Each row is a point on a tangle of strands that fork and nearly touch. The rows are in no order.
Two points are linked if the straight distance between their rows is under 86.7. Some points are linked to none.
K30: [-27 -59   4  38   7  27  -6  -7  -7   0  16 -10 -30  33  13  18  12   1
 -25   2  -5   4 -20 -31]
K207: [-20 -25  -5  33  -2  20  15 -60   2 -11  -1  18 -21  59   8  -8   9  -8
 -38 -12 -27  31 -10 -10]
K416: [ 20  24  14  17  -5   0   8  -2  13  -2   5 -10  36 -41 -16 -12  -7 -10
  41 -27  -3 -29 -39  -6]
K4: [-12  32  -2 -26  12  18 -26   1  -7  -2 -27   2 -14  57  12 -16  22  -3
  -9  -7   3   3  10   7]
K9: [ -5 -45  45   2  -9 -26 -15  16  15 -15   6  14 -11  -5   7  -3  20 -17
  -3  -3   2  23  36   4]
K768: [ -7  18  16 -10   2 -29 -36  11   2  11 -15 -17  21 -19   6  12  23  -8
  -6  21  11 -33  40  12]
K980: [-38  -5  33   1  22  10  -7 -49  -8 -32  32   4 -16  32  14  24  19 -21
 -37 -15  -6  28  15   9]
K857: [  3 -26 -33   3 -20  22  16   5   0  48  -4   8 -24  17  -3   9 -13  -9
   1   9  -8 -10 -14  -9]
K21: [-30  46  20  -4  16  53  12 -54 -12 -27  23  31  -5  14  -1 -16 -12  -7
   4 -32  -2 -14  -7   5]
K81: [-15  61 -20  -5  11  27  23  19   0 -22  13   5  -5 -13   0  -2 -23 -21
   1 -21 -25   5  13   8]
K208: [ 50 -36  -6 -22 -20 -38 -25  36  -3   9 -10  -5  14 -40  15   1 -13  49
   4  40  13  -5 -11 -25]
K611: [  3 -14 -14  18  -9 -17  24  10  12   7   2   9   3 -21 -10   0 -12 -18
  -8   7  -9   8  30   2]
K827: [  0  -4 -19   5 -16  17  -8 -14   5  30   7 -34 -13  24 -16  11 -10  25
  27 -18   1  -9 -58  -9]
K732: [ -1  39  13 -14  -7 -25  -8  -2  16  -2 -13  -3  42 -20 -14 -12  21  -2
  17   1  14 -35  18  23]
K53: [  6 -23  39 -15 -11 -25 -29   3  15   4 -10   1 -11   6 -15 -26  23  -1
   4 -11  10  -9  24 -14]
K246: [-14  -8  30 -22  21 -29 -10  -4   5  -2  23 -36  -4   2  -9  31   2 -15
 -19  -9  10  11  15 -10]
K480: [-36  -9  17   9  -9  18  -4   1  34 -43  18   4  -3 -10  15  22  21 -20
  -5 -17 -24  28  18  29]
K656: [  8  37 -24  -4  19  36  -4 -27  -2  -1 -27  -3  20 -38  -1   6   9   2
   6  -5 -17  -2 -10  45]
K340: [ 14  -7 -16  27   3 -17  32 -25  -5   0   0 -21   7  21 -17   0 -10  18
  -9   5  30  16 -15  -1]
K750: [ 36  35 -10  30 -10 -10   1  13   7   4 -10 -28  43 -33 -13 -13 -18   5
  59 -21 -12  -9 -62   1]
K233: [-23 -83 -10  44 -10   3  -4 -20  16   8  13   6   1  -2 -23   7  13  -4
 -10  13 -18  15  22   4]
K943: [-29  64  20 -33  25  39   8 -32 -37   3  11   9  17  -6   9   8 -23 -23
 -12   8 -10  -7  28  29]
K663: [ 22  34   1 -30  29 -21 -35  34 -19  -8 -10  16 -16  -9  34   6 -10  -7
 -17  13  21  -7  33 -18]
K918: [-14   9  30  -7   6 -39  12  -5 -34  -8   8  26 -33  54  16 -20  11 -18
 -46   8  14   6  41 -15]
K604: [-10 -56  -7  31 -11  20 -13 -31  24  -6   0  29  -9  -7 -26 -13  17  -5
   4 -10 -23   4  13   8]
K881: [-17  13  16 -15  39  -2 -14  25 -21 -18  17  12 -23  40  18   5  11 -27
  -8 -13  37   0  10 -24]
K508: [ 29  56 -10 -30  28 -30  -5 -11 -20   7  -2 -20   1  19 -10  -2 -28  11
  -4  -8  25  13  -5 -10]
K584: [-27  39  14 -27  17  38   8 -29 -12 -29  22  21 -10  56  15  -1   1  -7
   1 -25  20  14 -21   0]
K372: [ 29   8 -15  10   9  10  -7  -5  -2  -2 -30 -21  30 -38  10  14  11  14
  14  15   9  12 -22  33]
K180: [-11  18  -2  16   1  41  18  -1  -4 -15  12  16  -1 -33  16   9  11  -6
  14   0  18 -36 -20  14]
K694: [ 18  16  17  21  20  -7  38 -33  -8 -15   6  -7  10 -10  -8  -4 -19  -1
 -12  -3  30  12  -4   0]
K43: [ 50  13 -27   7  -9 -40 -21  45   8  -2 -12 -14  57 -45 -10 -10   1   9
  50   1 -12 -24 -39 -12]
K745: [  5 -55  17   1 -18 -14 -16  29  39  -1  12 -25  51 -21 -14  12   4   3
  45  -1  -9  13 -36 -13]
K312: [ 12  10 -10 -13  13  49   9 -32   8 -17 -16  19  -2  -8  17  10   2  -5
   9 -21  -3  29 -31  34]
K54: [ 31  41  11   5   7  -1   8  -2   3   0 -35  -1   7 -42   2 -20 -23  -5
  -7  -5 -30   9  23   8]
K193: [-22 -19   9 -25   9 -59 -13  24 -22   4   7  20 -40  42   9  11  16 -14
 -44  11   8   1  54  -4]
K87: [ 10  28  -8 -12  -7  11  25   6  -9  20   9  10  -1 -46   1   8 -13  -6
  13   5  18 -46 -13   2]
K62: [ -8   0  18  30  -5  15 -12 -10  29 -21  22 -11  26 -51 -19  -3  10 -17
  24 -29 -29 -31 -19 -12]
K175: [ 25 -17 -20 -16  -3  -6 -23  19  -1  36   5 -40 -12   4 -18  14 -19  20
  28 -12  -6  11 -49 -22]
K13: [ -1 -56 -16 -21 -18  -4 -30  59   2  32  -8 -12  -7   2   5  13   8  25
  12  26  -4 -16  -6 -21]
K216: [  5  30  11 -34   4 -39 -38  14  -5  20 -13   9  -4  -6   3  -4   2  -5
 -16  14   9 -34  56  -8]
K466: [-30  12  -5 -24  -1   4  -7   9  23   1  23  -8  -5  25 -20  10   5  -9
  19 -28   8 -20  -8  -9]
K652: [ 53  -1 -32   2 -30 -32 -11  46  -2  -1 -33   9  22 -50  21 -19 -15  49
  11  35  -6 -18 -11  -9]
K184: [ -3 -55 -16  26 -29  21  13  20  14  48   7   3   5   4 -11  -1 -27  -2
  25  13 -16  -3 -21 -23]
K848: [-18   3   4 -25  -2  16  -8 -10  14  13  10  35 -14   5 -12  -2   6 -31
  13 -18  -1 -18  18   7]
K901: [ 26  24 -23  -7 -32 -25  -2  33   7   3 -35  16  16 -44  22 -11   0  27
   1  31  -4 -43  14   9]
K723: [ 29 -11 -29   5  19  30   5  -6   4 -19 -15  37  -6 -23 -10 -18   3  -3
  24 -24   5  14 -17  11]
K451: [  9 -31 -13  29  14  26  21 -36   2 -17   7  35 -19  -8 -18 -19  -7 -11
  -4 -22  -8  16  -4  -6]
K42: [-29  48   5   0  16  43  30 -50 -13  -3   1  31  11 -10  -1  -6 -15 -16
   3  -7  -1 -24  10  32]
K401: [ 33  -4 -22  -6  27 -20  -6  23 -10  23   6 -24  -8  -6  -4  24 -32  -8
   2  -1  15  23 -16 -33]
K897: [ 15  46 -12  18  30   4  12  -2 -18 -28 -22  23   5 -45   6 -23  -8  -4
 -15   2 -13  -1  40  24]
K635: [ 17  51 -14 -24  -1 -27  11   1  -2 -23 -14   9  26 -27 -15 -21  11  27
  12   2  23 -30   7  19]
K96: [-42 -21  18  22 -23   6  -6  10   8  19  16 -22 -20   9  -1  13  18  -3
  -9   6  -4 -41  13 -13]
K722: [-27  -5   2  32 -27   8  10  19  29   2  21 -47   9 -15  -7  18  -4   3
   3   0 -28 -18 -12 -12]
K862: [-17   8  18  13  -9 -14   6   1 -11  26  -6 -32 -17  26   7   6   0   7
 -28  21  10 -25  17 -19]
K773: [-15 -67  29   8 -23  -6 -11  16  39 -16  10  -4  18 -12   0  11  17  -4
  21   0 -11  26   1   3]
K319: [  2  36   0 -27  47 -21 -30  21 -35 -25   5   7 -15  27  19   0   9  -7
 -26   4  32   2  32 -16]
K887: [-27  59  16 -36   8  13  23 -13 -27   2   5  13  10  35  25   6 -13 -17
 -13  18  25  -6  20  18]
K625: [ 38 -27 -12  13  -5  28   0   5   4  -9 -27  16   0 -54  -5 -30  -3  20
  17  -3 -27  10 -19   7]
K961: [  9 -30 -11  47 -13  29 -19  36  12   0 -17 -23  18   6   9 -18  -5  27
  35   7 -19  31 -36 -11]
K860: [  0 -14  -2  -6   6   1 -11  -9  23   3   1 -30  18 -17 -10  32   9  -6
   5  -1   3  15 -11  15]
K651: [-16 -52  -8  32 -11  17 -28  31  15  22 -29 -17  11  41   9  -7   9   8
  14  19 -13  17  -1  -8]
K976: [ 38  -4  -1   4 -16  -6  21   2  -3  25  -8  11  17 -51  -4  -6 -16   8
  31   7  22 -33 -34  -3]
K733: [ 32 -29 -19  33 -23   9  10   1   9   2 -40   6  36 -46 -16 -36   4  39
  22  17 -27  -2 -19  18]
K885: [-14 -28  -6  34  12  36  16 -30 -13 -22  13   3 -28  30  24  15  14  -3
 -37   1 -10  29 -26 -11]
K787: [-16  25   1 -31   9 -15   2  -8 -20 -19  15  23 -19   2  -4  -3  15  -6
 -33   8  -3  -1  55  26]
K854: [ 17 -10  13 -16  18 -42  -1  20  -3   7  -1 -26 -14  12   6  16 -22 -11
 -28   5   0  32  20 -31]
K286: [  2  12 -23  14  -7  20 -24  12   8  26 -42 -14   0  36   5 -15   6  -3
   9   2 -11   7  -1   7]
K631: [  7  38 -12  -7 -12  14   3 -23 -15  31  -4 -32 -13  15  -7   3  -8  24
   6  -1   7 -22 -37   4]
K335: [-18  13  33  22   0   3  -9 -21  13 -40  27   0   4 -36 -30 -22  20  -6
   2 -32 -16 -28  19   1]
K487: [ -1  26  18 -15   2 -29  14  -4 -24   7  -1  -2 -28  53   6 -18  -6   4
 -34   6  19  -8  17 -29]
K727: [-13 -38 -22 -20   3   3 -10  35  -7  17   5 -24 -21  22  11  42  10  13
  -6  16  21  -6 -24 -13]
K649: [ 24  -7 -12   7   5 -11  37 -12 -11  26 -12  31 -10   1  10   3 -26 -29
 -18  17  12  21  17  -4]
K219: [ 29  12 -19   1 -13 -38  10  -8   3   1 -21 -17  14  -8 -22 -18  -1  40
  -6  14  19  -8   3   5]
K908: [-33  15   1  29 -26  30  21 -16  32 -13  17 -28  -2   6   2  18  -9   8
   5 -18 -21  -3 -25  -2]
K891: [-28  27   6 -32  40  18  -6 -47 -46 -35  19  44   0  43   0 -15  24 -18
 -31  -5   6  22  30  22]
K104: [-21 -69  -6  38  13   0 -18   8   0  -7  12 -22  -8   8  -5  16  27   7
 -19  20   0   9  12  -5]
K186: [-15  18  23 -34  -1 -12  -5  -1  -3  -3  16  49  -8 -17  -5  -6  11 -30
   1  -6   7 -16  53  27]
K400: [ 10  18 -30  -2  -2  17  33 -13 -17  28 -19  37 -21  13   4 -16 -13 -15
 -14   5   1  -8   7   6]
K413: [-14  34  -3 -20   6  54   1 -15  11 -19   1   6 -17  22  21  11  -4  -7
   5 -27 -22  25 -30  12]
K833: [-44  10  25 -25  18   3   4 -60 -31 -22  39  63 -13  49  -3 -12   8 -41
 -32 -25 -23  25  39  16]
K602: [ -4   0   7 -29  -7  12  -3  10  -2  -8 -18  -1 -28  50  29  -1  20   8
 -15   3  10  19 -12   0]
K511: [ 47   8  -6 -10  -4  -8  -9  10   2  -3 -37   3  -5 -40  11 -17 -14  21
  -7   8 -25  19  10   1]
K774: [ 15 -32  -3  -5 -18 -17 -16  40   4  12  -2 -19   8 -31   2   7  11  20
   5  23   0 -18   1 -17]
K392: [ 20 -27  -5  30 -37  14  -1  25   3  29  -4 -26  20  -1   2 -15 -29  39
  53   8 -17  25 -70  -8]
K148: [ 13   4 -27 -39  -8   0   4  24   0   5 -12  -4 -15  25  19  21   8  15
   4   6  23  18 -23  10]
K275: [ -5 -45 -14   8 -14 -25  22  -8  11  26 -14 -20  10  45 -10  13  -8  13
  -5  19  17  27 -11  -1]
K266: [-29  -4  32  46   2  13  29 -42   8  -7  25  22  -1  -9  10  17 -10 -39
 -10  -6   5  -4  20   6]
K253: [  7 -49 -18  23 -14 -23   7  33  13  12   7  14  26 -44 -11   4  -1 -13
  16  23   6 -14  19  -3]
K950: [-25  15   3  -5  18   7  12 -33 -20 -29  14  11 -15  26   8   3  21 -11
 -45   4  -7  23  26  23]
K139: [ 41 -23  -7   3 -30 -10  -6  28  -1  43  -3 -23  12 -18 -12 -14 -31  32
  40  10 -11   4 -49 -27]
K696: [-36 -30  31 -11  19 -15 -17 -13   2   1  15 -14 -25  43   0  24  16 -20
 -28 -15  -3  13  15 -11]
K290: [ 31 -46   6  -1 -30 -23   1  33  22  13   9 -19  52 -43 -18  -4 -17  21
  42  13 -26  13 -40 -13]
K408: [ -8 -46  37   7   5 -52 -20  27 -11  -8   1  16 -23  19  18   7  25 -17
 -26  11  19  15  52   4]
K177: [ -2  16  26  11   9 -11  18 -28  -4 -34  17  -1   0 -25 -25 -21   5   6
 -11 -11  10 -12  19   3]
K928: [-30 -15 -11 -16 -13 -30  20  14  26   2  12 -11   0  43 -17  15   5  -3
   6  -6  23   2   4  -1]
K137: [ -9  67  -2 -19   0  21  12  14   4 -19  10 -24  -3   7   3  -2 -17   8
  13 -23 -13   9 -20   4]
K570: [ 17  57 -28 -28  10  -2   9 -13 -37  14   6  -9 -19  15 -11  -5 -19  26
 -12   1  19 -17 -16  -6]

Follow the links from the first point to the second, and from the first to the third. Name the last point that the two ways share.
K663 / K466 / K62 -> K340
K862 / K950 / K611 -> K139
K649 / K773 / K312 -> K139
K604 / K508 / K13 -> K175
K21 / K602 / K62 -> K246
K319 / K466 / K335 -> K340
K275 / K733 / K81 -> K312
K312 / K340 / K96 -> K246
K408 / K833 / K694 -> K950
K745 / K508 / K787 -> K175

A fork is a point with three links, a tip a point with one. Leave the first point through the second and follow the links. Name the first fork or tip that comes.
K722 / K96 -> K9
K881 / K319 -> K340
K207 / K885 -> K723
K148 / K602 -> K139

Name the points in between on the shortest way along the links from the first point to the second, in order.
K881 / K656 -> K319 K663 K216 K768 K732 K635 K219 K340 K275 K928 K466 K848 K186 K787 K950 K980 K696 K246 K860 K372
K180 / K787 -> K87 K976 K416 K62 K335 K177 K694 K340 K275 K928 K466 K848 K186
K625 / K487 -> K723 K312 K656 K372 K860 K246 K854 K401 K175 K139 K290 K745 K773 K9 K408 K193 K918
K980 / K901 -> K696 K246 K854 K401 K175 K139 K392 K961 K651 K286 K4 K602 K148 K727 K13 K774 K208 K652
K885 / K733 -> K30 K104 K233 K604 K451 K723 K625
